Points on a hilly landscape, in no order, each with its height.
A ball rolls from a point to whichever of its 2 nearest points has the largest drop for the distance, and stops where none of them is lower. Distance is the straight distance between rows; heights are no part of it.
Sumu h=5.76: [0.017,-0.916,1.916,0.695,0.522,-0.402,0.376,2.561,-2.716,0.861,-2.803,-0.900,1.611,0.546,0.599,3.655,-1.225,-2.257,-1.127,-4.162]
zeteg h=6.54: [1.761,-2.032,0.807,-1.745,2.240,-1.956,-1.388,-1.654,-1.125,-0.165,1.398,-0.429,4.643,2.122,1.621,-3.383,-3.011,-0.662,-1.607,1.234]
Zoz h=3.40: [-0.796,0.879,-2.730,-0.295,-2.187,1.288,2.083,-1.973,2.365,0.646,3.312,-1.567,0.267,-1.424,-0.543,-0.770,-0.315,-1.800,1.153,-1.615]
gidu h=1.74: [1.071,-0.784,-0.612,3.078,1.522,-0.036,0.816,0.149,-3.863,1.483,5.153,3.181,-2.242,0.409,2.419,-2.461,-0.145,2.513,-0.805,0.457]
rom h=5.40: [-1.033,-0.711,0.544,3.933,0.690,0.048,3.820,1.731,-1.189,1.269,-1.782,-0.099,0.833,3.449,1.314,3.310,-1.257,-2.861,-0.047,-2.269]
neni h=4.84: [-0.682,1.227,1.375,2.817,-0.123,-1.178,3.693,2.692,-2.783,0.956,3.070,-0.266,-0.863,-0.454,-0.142,-1.816,-0.938,-1.644,-3.754,-0.014]
poti h=6.97: [-2.213,1.477,-1.636,-4.202,-0.589,-0.060,-0.967,-0.154,1.610,-1.065,-2.651,-2.049,0.076,0.758,-1.619,-1.366,-1.850,-2.587,0.818,1.051]
Tov h=1.29: [-2.510,0.440,2.112,-3.492,-0.454,-2.872,0.427,0.561,0.755,-0.759,-1.149,-2.658,-0.049,-2.083,-3.190,-1.402,0.673,-2.423,-1.634,2.135]
giso h=1.70: [1.238,-1.260,0.204,1.663,1.304,1.461,-1.885,1.472,-0.860,-1.362,0.305,0.672,1.150,1.529,1.360,0.301,-2.956,-2.956,-2.321,-2.049]
fen h=0.33: [3.411,-4.023,2.189,0.266,5.896,1.307,-2.614,0.898,-1.601,-1.337,-0.734,3.070,2.724,0.891,1.328,0.989,3.708,3.695,0.734,1.754]
Kav h=4.00: [-1.871,1.765,0.995,-0.225,-2.997,-2.390,-3.597,-1.036,-0.181,2.537,-1.670,-3.809,1.506,-2.851,-1.118,-0.859,-0.624,-1.749,-1.264,-0.703]
gesen h=1.25: [0.297,0.423,0.769,4.027,2.941,2.036,4.909,3.753,-0.704,-0.761,0.658,1.848,-2.767,1.760,0.716,-0.625,-0.546,0.999,0.213,-0.263]
kimaf h=2.21: [0.954,1.545,-0.531,-2.225,-0.921,-0.439,-3.161,-0.839,-0.133,-0.826,1.847,-0.385,0.037,-1.521,-2.250,-1.668,0.967,-2.705,-2.646,2.580]
masi h=3.31: [-1.416,1.528,-0.672,-1.649,-3.998,-0.050,0.672,-0.410,2.584,3.072,-3.161,-1.456,-0.198,0.695,0.818,-1.647,-1.587,1.242,1.598,-0.677]
suza h=4.65: [-0.911,0.553,2.912,1.634,0.037,-0.951,4.148,1.955,0.277,0.120,1.569,0.452,-1.520,-0.284,-0.322,-0.531,-1.975,0.029,-2.172,-0.744]
renu h=1.20: [2.616,-2.003,-0.508,2.601,4.379,-0.692,-1.286,-1.550,0.957,-1.925,1.045,-1.376,2.849,-0.939,-0.143,0.706,3.441,-0.231,1.857,-0.672]
veb h=1.38: [1.501,-1.631,-1.054,1.859,3.655,-0.770,-1.645,-2.339,-0.359,-0.560,2.744,0.935,0.168,-1.119,-0.945,-3.187,4.940,3.398,1.522,2.973]
kobis h=1.33: [2.768,-1.695,-0.310,1.953,5.695,-0.589,-1.006,-1.361,-1.922,-0.614,2.967,0.689,2.907,0.863,0.534,-1.543,3.010,1.351,2.308,-0.388]
lif h=1.41: [-0.457,0.335,0.609,2.272,-1.126,0.517,-1.672,0.469,-1.416,0.453,0.699,-1.253,1.088,-0.877,1.783,-0.087,-3.792,-2.604,-2.115,-2.583]
Mok h=3.10: [0.892,-1.022,-1.422,0.938,0.915,-2.702,2.677,-1.697,-3.598,1.841,0.441,-1.008,0.343,-0.376,-0.344,0.777,3.239,3.228,-0.790,-1.088]
Bub h=5.19: [-0.090,1.705,0.298,-1.219,0.166,-1.660,5.140,1.129,-1.437,-0.255,-1.186,-1.390,-1.082,1.480,-0.963,2.338,-1.159,0.112,1.034,-0.758]
zabin h=0.79: [2.048,-2.638,2.320,0.479,5.305,1.424,-0.298,2.207,-0.299,-2.255,-2.449,2.068,0.137,0.758,-0.055,0.372,3.700,2.936,-1.600,1.959]
til h=3.82: [-0.892,-0.075,-0.458,0.713,-1.733,-0.434,-5.481,-1.767,1.192,1.232,-2.077,-2.773,1.260,-2.681,-0.790,0.264,-0.580,-2.392,0.087,-2.954]
Pul h=1.45: [0.576,1.898,-1.892,0.362,-3.721,0.325,-0.738,0.619,-2.673,2.114,0.801,-0.047,-1.135,0.707,0.381,1.664,-1.602,-0.465,-0.960,-1.330]
Lopi h=3.66: [-0.752,-0.573,0.458,0.032,-1.068,0.294,-6.158,0.315,-1.242,1.242,-2.670,-2.885,2.236,-1.341,1.445,-0.724,-2.836,-1.654,-1.665,-3.398]
Mikop h=2.98: [0.947,-2.025,1.067,0.469,1.166,-1.968,-1.581,-0.984,-0.541,-0.339,-1.228,0.147,0.803,-0.633,0.317,1.807,1.142,2.400,-0.575,-1.311]
lis h=3.13: [0.141,1.466,-4.681,-0.216,-0.567,-0.107,3.154,-0.887,-0.775,0.860,3.766,-1.393,1.033,0.133,-0.497,-1.890,0.948,-2.177,1.469,0.102]
peba h=3.51: [-0.838,0.464,-1.843,-1.114,-1.272,2.306,-4.045,0.814,-0.352,0.296,-2.114,-2.405,0.252,-0.153,1.310,-1.690,-4.129,-1.419,-1.009,-2.897]
kaz h=1.31: [0.018,0.382,-2.119,-1.464,3.876,1.300,2.349,2.228,-1.071,-2.184,-0.693,0.347,-1.923,1.186,-1.290,-0.777,3.077,2.739,0.389,0.845]
Nepin h=5.86: [3.582,1.221,0.138,-2.182,-0.160,0.110,-1.499,-0.709,0.309,-1.803,-2.054,0.744,-0.420,1.349,-0.242,2.653,-0.134,1.236,1.501,-0.734]
par h=5.90: [0.908,-0.093,3.027,-1.394,-0.455,-0.160,-3.420,1.881,-2.447,1.645,-3.418,-1.271,2.945,-0.505,0.467,2.186,-1.197,-3.006,-1.104,-4.003]
Rebo h=3.08: [0.477,0.167,1.564,-1.620,-2.104,-1.755,0.043,-0.641,-0.371,0.734,-1.235,2.458,-2.865,-0.466,-1.399,0.864,1.384,2.501,-2.316,2.181]
gog h=3.23: [-1.028,-1.406,0.486,1.070,0.807,-0.056,-0.649,0.473,0.372,-1.168,-2.331,-0.136,-2.298,-1.268,0.091,3.251,1.510,1.369,0.121,0.055]
nafu h=2.61: [1.941,1.679,-2.628,-1.181,-1.796,0.678,-2.608,-1.950,-0.045,-0.075,4.633,2.078,-1.138,-1.914,-1.509,-1.573,2.260,-2.161,-0.856,2.151]
Kizem h=5.24: [-0.374,-0.912,-0.331,3.954,0.440,-2.305,2.707,0.049,-2.402,3.063,-0.424,-0.157,2.151,2.135,0.541,1.861,0.489,-3.453,-0.345,-0.363]
Rel h=3.53: [-0.568,-3.403,-2.541,2.184,3.999,1.550,0.128,0.511,0.571,-1.959,-0.504,-2.376,2.211,0.871,1.773,0.311,-0.958,-0.950,0.530,-2.919]
Bakur h=2.77: [-1.071,-1.749,-0.533,2.944,-1.442,-0.618,2.538,-0.985,1.064,2.660,0.425,2.184,-0.070,4.133,2.641,-1.452,-2.525,1.438,0.530,2.078]
zopig h=4.22: [-0.115,-1.876,2.656,1.602,-0.145,-3.675,1.325,-2.860,1.104,2.175,2.226,-0.725,3.076,0.874,2.007,-2.158,-3.655,1.959,0.266,0.790]
Zira h=4.42: [0.120,-1.266,2.848,3.153,-0.592,-2.352,2.106,-0.689,0.139,1.334,2.441,-0.105,0.973,0.203,1.513,-1.444,-2.866,0.051,-2.197,-0.232]
pafod h=3.67: [1.455,-3.663,-0.791,3.586,5.993,2.166,-1.377,0.706,-0.562,-2.362,1.414,-0.089,2.559,0.310,1.807,-1.137,0.348,-0.641,0.571,-2.612]
madup h=1.24: [-0.968,-2.831,1.323,-0.732,3.145,-0.627,-1.352,0.457,0.474,-1.735,-3.966,1.982,-1.098,0.877,-0.813,0.729,2.743,2.987,-2.138,3.512]
lesaz h=2.31: [0.203,-0.592,0.459,0.235,-0.603,-2.300,1.429,0.393,0.390,0.811,-2.256,1.232,0.265,3.753,0.070,0.255,-1.028,-1.333,-1.153,2.220]
Vedag h=1.99: [1.133,2.182,0.309,-0.761,-4.261,0.755,-6.091,-0.215,-1.117,2.680,-2.484,0.338,-1.071,-0.216,0.993,0.826,-0.879,0.296,-0.698,-1.237]
Femul h=2.18: [1.320,-0.576,-1.239,-0.088,-3.189,-0.238,-6.254,-2.726,0.296,1.952,-1.369,1.113,0.123,0.183,2.015,-0.256,-1.737,0.521,0.648,-0.452]
Poz h=3.43: [2.070,-0.491,1.564,-1.358,-0.409,-2.794,0.708,-1.881,-0.740,-0.487,1.142,1.832,-0.257,-0.401,-0.429,-1.103,1.801,3.868,-1.084,1.801]
Lamad h=2.73: [1.598,-0.593,0.902,1.210,0.858,-2.137,3.204,0.653,-4.259,2.034,0.612,1.000,-0.017,1.387,1.180,1.761,1.503,2.315,-1.661,-1.037]
Bidi h=1.21: [1.292,0.558,1.259,3.013,4.127,0.304,2.784,1.550,-1.901,-0.744,1.676,0.455,-0.886,-0.665,-1.638,-2.465,1.257,0.851,0.232,-0.582]
Kened h=1.75: [-0.637,-0.862,-1.139,-1.696,3.205,0.658,1.410,2.490,-2.929,-1.987,-1.862,-0.392,-1.386,0.407,-0.905,0.400,0.352,0.402,-1.612,-1.351]
Fona h=3.46: [-4.738,-0.809,-0.643,0.457,-0.729,0.371,1.368,0.771,1.034,0.128,-2.025,-1.167,-3.664,-1.513,0.151,2.675,0.801,1.933,0.782,-0.513]
lozu h=2.49: [1.679,2.282,-2.058,-0.239,-1.509,0.969,-4.654,0.403,-1.642,-0.930,0.991,0.621,-0.840,-0.236,-1.233,2.330,-0.808,-3.413,-0.657,-1.719]
zifi h=0.43: [-1.111,-0.134,-0.047,4.108,2.241,0.760,5.806,1.303,2.507,-0.478,1.909,0.423,-0.792,0.145,-0.825,-1.028,0.735,-0.191,2.054,0.418]
zof h=6.82: [-0.220,2.177,-1.659,-4.258,-1.424,-0.717,0.186,0.175,-0.130,0.982,-1.733,-2.222,1.402,1.090,-0.933,-2.364,-1.323,-1.194,-1.972,0.882]
Govim h=1.19: [-1.035,1.288,-0.481,0.210,-0.931,0.783,0.107,-0.818,3.241,-0.611,-0.078,0.647,-1.440,-0.893,-2.190,1.922,2.646,-1.555,3.208,1.741]
Puf h=4.11: [0.714,-1.243,2.150,3.766,3.198,1.538,-1.168,1.983,-1.322,-1.535,-0.072,1.663,-0.729,-0.544,-0.026,3.179,0.454,-2.279,-0.972,-3.649]
visiz h=4.74: [-1.956,1.691,2.324,-2.436,-2.721,2.901,4.534,0.295,3.547,0.249,0.037,-0.060,-1.542,-0.846,0.694,-1.185,-2.177,1.475,1.660,-1.345]
dak h=1.23: [-2.720,-0.909,2.204,-0.918,1.499,-0.978,-0.592,0.895,1.930,-0.882,-4.576,1.417,-1.724,0.572,-1.046,1.073,0.957,0.173,-1.500,3.071]
mebap h=4.68: [1.078,0.145,3.776,0.175,2.728,-0.015,1.013,2.388,-1.316,-2.546,1.025,0.098,-0.926,-0.961,-1.063,0.028,-0.938,-1.390,-3.175,-0.543]
noli h=5.91: [-0.481,1.673,3.015,-1.699,-0.965,-1.215,-0.017,-0.325,2.482,-1.920,0.047,-0.905,-0.948,-2.939,-2.421,3.781,-0.325,-0.742,3.739,-1.115]
subi h=5.66: [4.144,3.353,2.139,-2.330,-2.299,-1.031,0.680,0.360,1.363,-0.867,-1.399,0.075,-0.075,0.233,-0.957,4.026,-1.171,1.684,2.905,-1.560]
Budis h=2.36: [-0.076,-1.197,-2.579,1.422,-1.110,2.209,-4.381,-1.428,1.193,-0.527,-0.776,0.634,-0.464,0.573,1.529,1.048,-2.202,-0.549,0.570,-1.440]
ninam h=3.52: [-0.164,1.127,-0.013,0.106,-2.542,1.332,-0.761,0.447,1.984,0.518,-4.115,-0.603,-0.314,1.830,0.915,0.831,-3.210,0.544,1.442,-1.564]
toda h=3.98: [-0.886,1.397,1.640,1.249,-3.370,1.695,-1.469,-1.166,3.448,0.064,1.547,-0.153,-0.805,-3.706,-0.160,0.787,-1.510,-1.010,1.054,-2.264]
pabi h=3.74: [-2.905,-1.496,-2.966,-1.085,-0.478,-0.372,0.295,-1.336,-1.547,0.596,1.716,-0.449,-3.195,-3.480,-0.969,-0.552,3.421,3.096,-1.325,-1.153]
didil h=6.47: [0.932,1.929,-0.268,-3.601,-3.723,-2.099,-0.879,-1.769,1.183,1.410,-2.629,1.207,0.639,1.547,-0.981,-0.463,0.817,0.190,-0.440,2.894]
Gup h=1.55: [-0.534,0.577,-0.869,-1.479,-2.371,1.989,-1.049,-0.935,4.001,-0.403,-0.569,1.525,-1.745,-0.782,-0.087,0.478,1.017,1.197,1.870,1.903]
Nupem h=4.97: [-1.309,1.548,1.378,-1.399,-1.127,0.216,5.778,1.669,1.693,-0.648,-0.350,-1.558,-1.391,0.733,-0.597,0.095,-2.477,0.336,1.865,-1.329]
sog h=4.18: [-2.570,-0.067,0.868,-0.413,-4.306,2.556,-2.343,-1.844,2.825,1.216,0.597,1.140,-2.333,-2.897,1.118,-0.656,-0.881,0.690,-0.320,-1.304]
sani h=4.01: [-0.287,-1.416,1.998,-1.039,-0.588,-2.267,0.389,-3.082,3.006,0.594,2.106,-0.330,2.436,-0.616,0.760,-4.355,-1.653,1.378,-0.017,1.762]
bavuv h=6.33: [1.296,2.386,-0.433,-1.346,-3.553,-1.407,-1.908,-0.809,1.767,1.348,-3.181,-0.175,0.047,1.110,-1.744,1.993,-0.054,-1.539,2.035,0.573]
terer h=6.18: [0.457,-0.228,1.254,-1.978,0.454,-1.490,-4.519,0.426,-2.688,0.213,-0.375,-0.862,4.688,0.422,0.432,-1.870,-1.401,-2.236,-4.644,0.760]
fis h=1.93: [-2.789,1.601,-2.330,-4.149,-3.626,3.544,1.754,-1.367,2.913,0.969,0.205,1.517,-1.605,0.005,0.544,-0.515,0.555,0.811,1.414,1.113]
zutef h=2.76: [1.596,-0.089,-2.220,1.675,0.216,1.049,-4.472,-1.045,-0.611,-1.221,3.071,0.955,0.604,-0.892,-0.244,-0.380,-0.201,-3.847,-0.746,-0.657]
sav h=5.71: [-1.334,2.466,3.524,-4.411,-2.200,-0.003,0.228,0.461,0.634,-2.200,-0.006,1.127,-3.037,-2.769,-2.848,1.637,0.301,-0.570,4.490,0.153]
nole h=1.27: [2.644,-1.092,-4.104,0.373,1.177,1.499,-0.167,-1.182,2.342,-1.498,1.064,-1.534,2.774,1.460,2.081,1.347,1.067,3.243,3.794,1.831]
ruzu h=2.25: [1.160,0.314,0.844,0.096,2.587,-0.337,3.520,2.427,-3.762,-0.374,-0.119,0.662,-2.321,-0.108,-1.270,2.132,1.691,1.730,-0.525,-1.814]
sunan h=2.96: [-0.809,-0.758,-0.803,0.125,-1.882,0.258,1.430,-1.567,2.215,1.024,1.252,0.808,0.286,1.369,2.397,-2.205,-2.352,1.282,0.275,0.895]
Katov h=5.44: [3.507,3.107,1.431,-2.304,-1.425,-1.840,3.206,0.911,-0.325,-0.461,-1.117,-1.434,1.170,2.058,-0.707,2.402,-2.139,-0.681,1.948,-1.305]
neta h=0.78: [0.417,1.754,0.048,1.735,3.710,2.249,4.469,2.011,0.395,-2.465,2.818,-0.218,-2.115,-0.602,-1.387,-1.204,0.984,0.402,2.202,-0.453]
gizov h=6.64: [1.021,1.610,-1.547,-3.393,-2.529,-2.795,-0.160,-1.064,-2.322,1.213,-0.548,-0.334,2.105,1.581,-1.562,-0.881,0.493,-0.890,-2.384,2.920]
Tunif h=6.22: [1.422,2.240,1.627,0.119,-3.542,-0.302,-0.848,-1.801,4.677,1.434,-2.236,-0.495,0.083,0.601,0.119,1.076,-0.651,-0.469,3.281,0.259]
toz h=0.88: [-1.263,0.275,-0.818,-1.163,1.026,2.198,4.466,2.570,0.420,-0.984,-1.054,1.263,-3.433,0.749,-0.193,0.551,2.046,4.273,1.170,2.671]
libo h=5.55: [-3.262,2.543,2.567,-4.696,-1.908,0.015,-0.544,2.696,-1.846,-1.479,-0.318,0.846,-3.880,-3.125,-3.185,0.190,-1.311,-1.673,1.936,0.978]
nabal h=3.00: [1.390,-0.672,0.161,2.884,-0.092,-0.048,-3.294,-1.008,-1.494,-0.259,4.132,1.971,0.203,0.361,2.014,-0.718,-2.023,-0.782,-1.074,-0.201]
sufed h=6.37: [0.689,-1.018,1.067,-1.303,1.496,-1.932,-1.364,-0.971,-0.322,-0.524,-0.025,-2.320,3.785,-0.322,0.321,-2.181,-0.542,-1.480,-2.370,-0.416]
lesu h=1.76: [0.988,-0.962,0.799,2.338,3.873,1.432,0.162,-0.341,-0.037,-1.851,3.557,2.166,-1.377,-2.611,-1.136,-3.761,3.886,3.923,1.033,1.462]
sudug h=1.50: [0.397,-1.589,-3.342,-1.504,0.096,3.481,-0.844,-0.857,3.746,-2.607,0.581,-2.777,1.481,-0.390,1.457,1.108,0.730,2.427,3.274,0.920]
tosi h=3.75: [0.332,-0.656,1.369,-1.918,-0.668,-1.280,0.748,-3.012,1.810,0.573,4.075,2.085,0.331,-0.905,0.588,-2.576,0.444,3.443,0.341,2.610]
dom h=2.85: [-2.205,2.053,-1.953,-4.822,-3.800,3.111,-3.001,-1.712,2.801,0.321,-0.757,-0.487,-1.156,-2.142,-1.108,-0.705,-0.241,-0.688,1.401,-0.615]
Tedo h=0.81: [0.568,-0.460,-3.657,1.147,0.131,1.664,3.684,0.360,1.399,-0.164,-0.522,-0.638,-1.051,2.580,1.067,1.839,1.650,3.207,3.138,2.897]
tet h=3.44: [-1.666,-0.504,-1.389,-0.043,0.806,-1.407,2.993,-0.357,-1.602,0.658,-0.184,-1.371,-2.417,-2.470,-1.082,1.890,3.871,3.338,0.875,-0.806]
sanum h=5.04: [-1.097,1.174,1.104,3.829,-1.912,-3.014,2.918,0.765,-2.792,2.896,2.013,-1.383,1.698,0.046,0.448,0.840,-0.719,-2.293,-2.574,-0.439]
nom h=1.51: [1.290,0.537,-0.306,3.166,0.658,1.364,3.647,1.247,-1.776,0.614,3.060,3.076,-2.330,1.337,1.665,-2.624,-0.964,1.129,-0.488,-0.186]
pameg h=2.78: [-1.819,-0.751,-0.767,-0.685,-3.426,-0.206,3.083,-2.318,1.621,2.668,1.048,2.047,-1.187,-0.220,0.691,-0.745,1.424,2.859,-0.303,2.322]
Lilon h=3.15: [-2.007,0.269,-1.743,-0.729,-2.673,0.997,0.326,-0.221,0.837,1.659,0.363,-0.745,1.229,1.315,2.171,-4.080,-4.322,-0.716,-0.890,0.249]
Tefut h=3.99: [-3.617,-2.107,-2.482,-0.568,-1.245,-0.234,0.105,-1.947,0.437,1.214,0.992,-1.972,-0.668,-2.946,0.300,-1.660,0.748,2.386,-1.062,-1.782]
misen h=2.22: [0.852,2.979,0.043,-0.903,-4.080,2.226,-5.415,0.331,-0.685,0.376,-0.189,1.248,-2.281,-1.409,-0.627,0.535,-1.759,-2.033,-1.875,-0.503]
pib h=2.01: [-0.271,-0.548,0.356,0.009,1.100,0.476,-0.797,0.464,0.112,-1.025,-2.106,0.623,0.911,2.047,-0.431,0.260,-1.166,-3.103,-1.658,0.475]
fikud h=2.37: [-4.233,-0.251,-1.393,-2.269,-3.067,2.829,3.268,-2.503,3.106,2.175,-0.167,0.563,-0.393,-1.000,1.523,0.225,1.724,3.675,0.983,0.923]
petis h=2.38: [2.054,-0.753,2.072,1.554,1.479,-0.304,-1.298,0.304,-0.970,-0.167,-1.245,3.342,0.631,1.926,-0.403,1.528,1.103,-2.431,-1.528,1.357]
lavan h=1.78: [0.037,2.582,0.323,-3.370,-1.539,-0.033,-3.722,0.936,-1.071,-0.931,-1.045,-0.872,-0.272,-0.825,-2.306,0.505,-1.382,-3.769,-1.143,1.423]
vupe h=0.54: [0.285,-1.042,-2.884,0.124,1.589,1.966,3.024,1.205,0.083,-0.317,-0.589,1.810,-2.056,2.569,1.597,-0.946,2.730,4.587,1.440,4.323]
Bimes h=0.99: [0.981,-0.701,0.539,5.896,2.384,1.315,3.116,2.373,-0.922,0.485,-0.810,3.430,-1.424,3.824,2.122,0.514,0.223,0.978,0.835,0.400]
Vut h=4.38: [1.933,-1.464,2.720,2.132,3.110,1.082,1.197,2.479,-1.415,-2.308,0.415,1.898,-1.381,0.198,0.951,1.064,-1.176,0.065,-2.054,-2.780]
vekos h=3.22: [-0.012,-3.557,0.247,-0.110,4.054,-0.773,-1.484,-0.018,0.161,-1.962,-2.744,-1.805,1.812,-0.673,0.146,2.437,3.449,1.466,0.075,-0.136]
kube h=1.72: [-3.800,1.096,2.308,-1.812,-0.195,-1.389,2.411,1.031,1.063,-0.641,0.543,-3.092,-0.128,-2.069,-2.252,-0.751,-1.641,-3.602,-0.275,0.201]
gomo h=1.03: [2.529,-1.355,-1.803,1.392,5.761,0.453,-2.031,-0.994,-1.508,-1.505,0.163,0.935,2.237,0.860,-1.001,-1.848,5.228,1.800,2.543,1.986]
Vop h=0.85: [2.897,-2.807,-1.426,0.155,3.349,0.181,-2.559,-0.578,-0.910,-1.482,0.167,0.233,3.341,0.973,0.947,2.303,2.085,-0.565,0.777,-1.961]
Peb h=5.22: [-0.432,3.307,2.976,-4.672,-1.287,-0.194,0.966,1.606,0.108,-1.364,1.489,-1.270,-0.608,-1.762,-1.863,-2.131,-2.064,-1.599,-1.522,0.490]
Fasa h=2.72: [2.406,-0.047,2.028,0.777,-0.529,-0.806,-2.533,0.253,-1.849,0.230,-1.011,3.674,-1.860,-0.011,-0.443,2.498,1.389,0.417,-2.640,1.349]
Rap h=5.59: [-0.518,0.067,2.190,0.962,2.007,-0.557,2.902,3.350,-1.493,-0.229,-2.359,-0.064,-0.222,0.864,-0.733,3.175,-0.845,-3.165,0.033,-1.752]
beguf h=2.90: [1.229,2.057,-4.596,-0.279,-1.394,-0.625,-1.129,-0.484,-2.056,0.790,2.386,0.217,-0.212,0.486,-1.122,-1.547,1.151,-2.470,-0.268,1.099]
Toki h=1.61: [2.707,-1.858,-0.685,3.042,4.878,-0.727,-1.210,-1.505,-0.799,0.103,1.462,1.845,4.169,2.298,0.103,-1.001,3.222,-2.409,2.351,1.167]
liran h=3.38: [-0.177,-4.278,-1.419,2.363,4.399,1.710,-0.617,1.476,-0.283,-1.917,-1.845,-2.130,2.378,0.454,1.958,2.396,2.250,1.326,1.252,-0.864]
pera h=2.55: [-0.714,-0.388,-1.703,2.728,-0.780,-0.640,4.145,0.201,0.158,1.927,-1.253,0.844,-0.494,3.558,0.802,0.888,-0.543,-0.524,0.751,1.366]
zali h=0.72: [-0.547,-0.862,0.959,6.922,3.027,1.403,3.474,1.516,0.857,-0.096,-0.138,0.834,-0.221,1.215,0.686,0.229,1.867,-0.332,2.194,0.985]
Mes h=0.84: [-3.455,-0.168,4.079,-2.237,0.291,-2.464,1.759,0.997,1.802,-0.342,-3.422,-0.753,-1.526,-1.206,-2.672,0.236,-0.709,-1.032,-1.259,2.212]
gadu h=1.43: [0.904,4.700,-0.406,-0.997,-3.977,-0.698,-2.842,1.212,-0.784,1.241,-1.024,-1.016,1.540,0.663,-0.732,0.301,-2.206,-4.079,-0.831,1.040]
nozo h=3.69: [-3.804,-0.775,-2.786,1.049,-1.251,-0.384,4.225,-0.148,1.047,1.601,-1.245,-3.414,-0.997,-0.420,0.163,2.415,0.333,2.235,2.118,-1.212]
mema h=1.15: [-0.273,4.378,-0.605,-1.328,-4.198,-0.974,0.438,0.548,-0.512,1.120,0.292,0.088,-0.688,0.877,-1.803,0.501,-0.844,-3.743,-0.175,2.573]
Gor h=1.05: [0.576,-0.488,-4.313,1.172,-0.310,0.686,3.311,-1.222,2.444,0.198,0.683,-1.508,1.441,2.375,1.655,0.458,0.100,1.233,3.489,0.520]
Viro h=4.96: [1.176,1.096,3.688,-2.943,0.647,-0.322,1.340,2.096,0.443,-2.733,1.029,0.709,-0.783,-0.275,-1.003,-1.898,-2.369,-0.137,-3.498,0.635]
barel h=1.79: [2.325,-1.321,2.304,1.626,4.529,-0.660,1.075,-0.390,-1.318,-1.922,2.401,1.271,-0.277,-1.199,-0.322,-2.271,2.835,3.669,-1.093,0.186]
fepug h=0.62: [2.525,-4.180,-0.628,1.591,3.797,-0.154,-4.096,-0.945,-2.105,-0.833,-0.280,1.983,2.687,0.950,2.201,1.305,3.675,1.806,1.432,-0.046]
sug h=3.85: [1.649,-1.298,0.848,3.839,4.803,0.800,-1.054,1.483,-0.664,-1.418,1.106,-0.434,1.759,-0.835,-0.208,0.737,1.393,-3.145,0.724,-3.753]
samiv h=6.09: [-0.387,1.586,3.189,-1.161,-3.287,0.378,-0.659,-0.309,5.674,-0.765,-1.751,-0.336,-0.827,-1.704,-1.060,2.930,-0.214,0.306,3.983,0.690]
posit h=2.03: [1.156,-1.290,-0.486,1.111,0.371,-1.486,-1.132,-0.224,-6.213,1.606,2.832,2.511,-0.571,0.242,1.882,-0.997,0.429,2.277,-2.434,0.460]
vevub h=2.66: [1.748,-0.572,-1.889,-1.735,0.711,-1.392,-1.337,-1.022,-2.641,-0.577,-0.769,-0.393,1.098,1.320,-0.462,0.773,1.525,0.393,-1.133,0.157]
mito h=6.78: [-0.789,-3.445,-0.643,0.162,3.592,-0.777,-0.276,-2.286,2.543,-2.305,1.730,-1.227,2.915,1.080,2.203,-3.067,-0.270,2.071,1.426,2.264]
Rano h=6.88: [-2.902,-3.694,-0.806,0.398,2.687,0.863,0.526,-0.024,2.421,-2.504,0.208,-0.739,-0.079,0.043,1.063,-2.630,-0.579,2.908,-0.495,1.351]
vadut h=3.72: [0.486,2.056,-0.380,1.077,-2.388,0.674,-0.665,-0.918,1.557,-0.688,3.738,-0.223,-0.993,-2.177,-1.041,0.958,-0.353,-3.544,0.483,-1.133]
viza h=6.03: [0.258,-0.001,2.979,-0.144,-1.479,-1.395,-3.258,0.476,-1.480,1.990,-2.483,-0.915,3.639,-0.302,0.205,0.623,-1.010,-2.518,-3.581,-0.140]
mil h=1.77: [-1.415,1.449,-1.082,0.117,-3.756,0.769,-2.649,1.063,-1.501,2.355,-3.106,0.521,-1.721,0.450,0.794,2.251,-1.945,-1.693,-1.172,-1.051]
lokuz h=4.43: [-1.504,0.707,1.633,-1.928,-3.469,2.552,1.461,-1.353,2.580,0.824,2.294,1.300,-1.499,-2.024,0.026,-1.796,-0.719,1.355,-0.875,-0.813]
Vum h=0.75: [0.258,2.988,-1.181,-0.486,-1.739,-0.121,-1.270,-0.205,0.772,0.008,0.500,0.855,-1.761,-0.556,-2.928,1.801,1.648,-5.048,1.545,1.826]
Tudib h=0.98: [-0.172,1.888,-0.664,1.191,-3.728,-0.837,-0.291,0.167,-2.312,2.364,1.801,-3.156,1.709,-1.374,0.522,-0.104,-2.382,-1.547,-1.786,-1.762]
pel h=3.34: [-1.968,-0.224,-3.197,-2.278,-0.642,2.283,-0.167,0.801,0.606,-0.532,-0.574,-2.174,-0.219,0.903,1.055,-2.371,-3.934,-0.191,-1.251,-1.646]
kuga h=3.09: [-1.450,2.646,0.427,-3.471,-3.566,1.413,-2.455,-0.589,2.756,2.604,-2.009,-0.903,-1.184,-2.304,0.065,-2.400,-0.330,0.783,0.761,-1.410]
regum h=6.68: [0.357,-3.201,-0.321,-0.642,3.438,-1.581,0.178,-1.891,0.342,-0.826,1.140,-1.386,3.066,1.805,1.961,-2.783,-2.068,2.157,-0.941,-0.754]
lamor h=4.20: [-2.844,-0.208,-1.505,-1.173,-2.365,-1.202,-1.821,-1.991,0.644,2.312,-1.941,-3.114,0.697,-2.546,-0.716,-1.281,0.153,1.158,-0.667,-1.439]
guv h=2.33: [1.107,-2.029,-1.588,0.219,2.068,-2.232,-1.380,-1.018,-3.974,1.204,0.253,2.318,-0.072,1.118,0.098,-0.385,2.893,2.038,-1.263,1.474]
lada h=5.41: [-1.646,3.540,2.755,-2.753,-1.389,0.249,2.020,2.113,-0.735,-1.593,1.828,0.052,-2.875,-2.023,-1.971,0.100,-1.810,-2.990,1.062,0.170]
fipad h=2.58: [-1.117,0.131,-3.520,-1.868,-1.851,2.972,-3.022,-1.560,2.157,-0.999,0.129,-1.383,-0.803,-0.806,-0.027,0.442,-1.215,-0.307,2.512,-1.532]

Call two points neighbours if one is among the 2 nearest of the other. Go from one point of each pair to the other, from neighbour to neighbour, staying as low as possible. Name the highest point that can't be avoided.
gomo / Mes | kobis
Vum / zifi | nozo
vupe / Vedag | fipad
gomo / zifi | barel
Vum / Tudib | sunan
fen / Mes | madup

For each start below, name the point where the ball stops.
subi | Vum
lamor | vupe
Nepin | zifi
Zoz | Vum
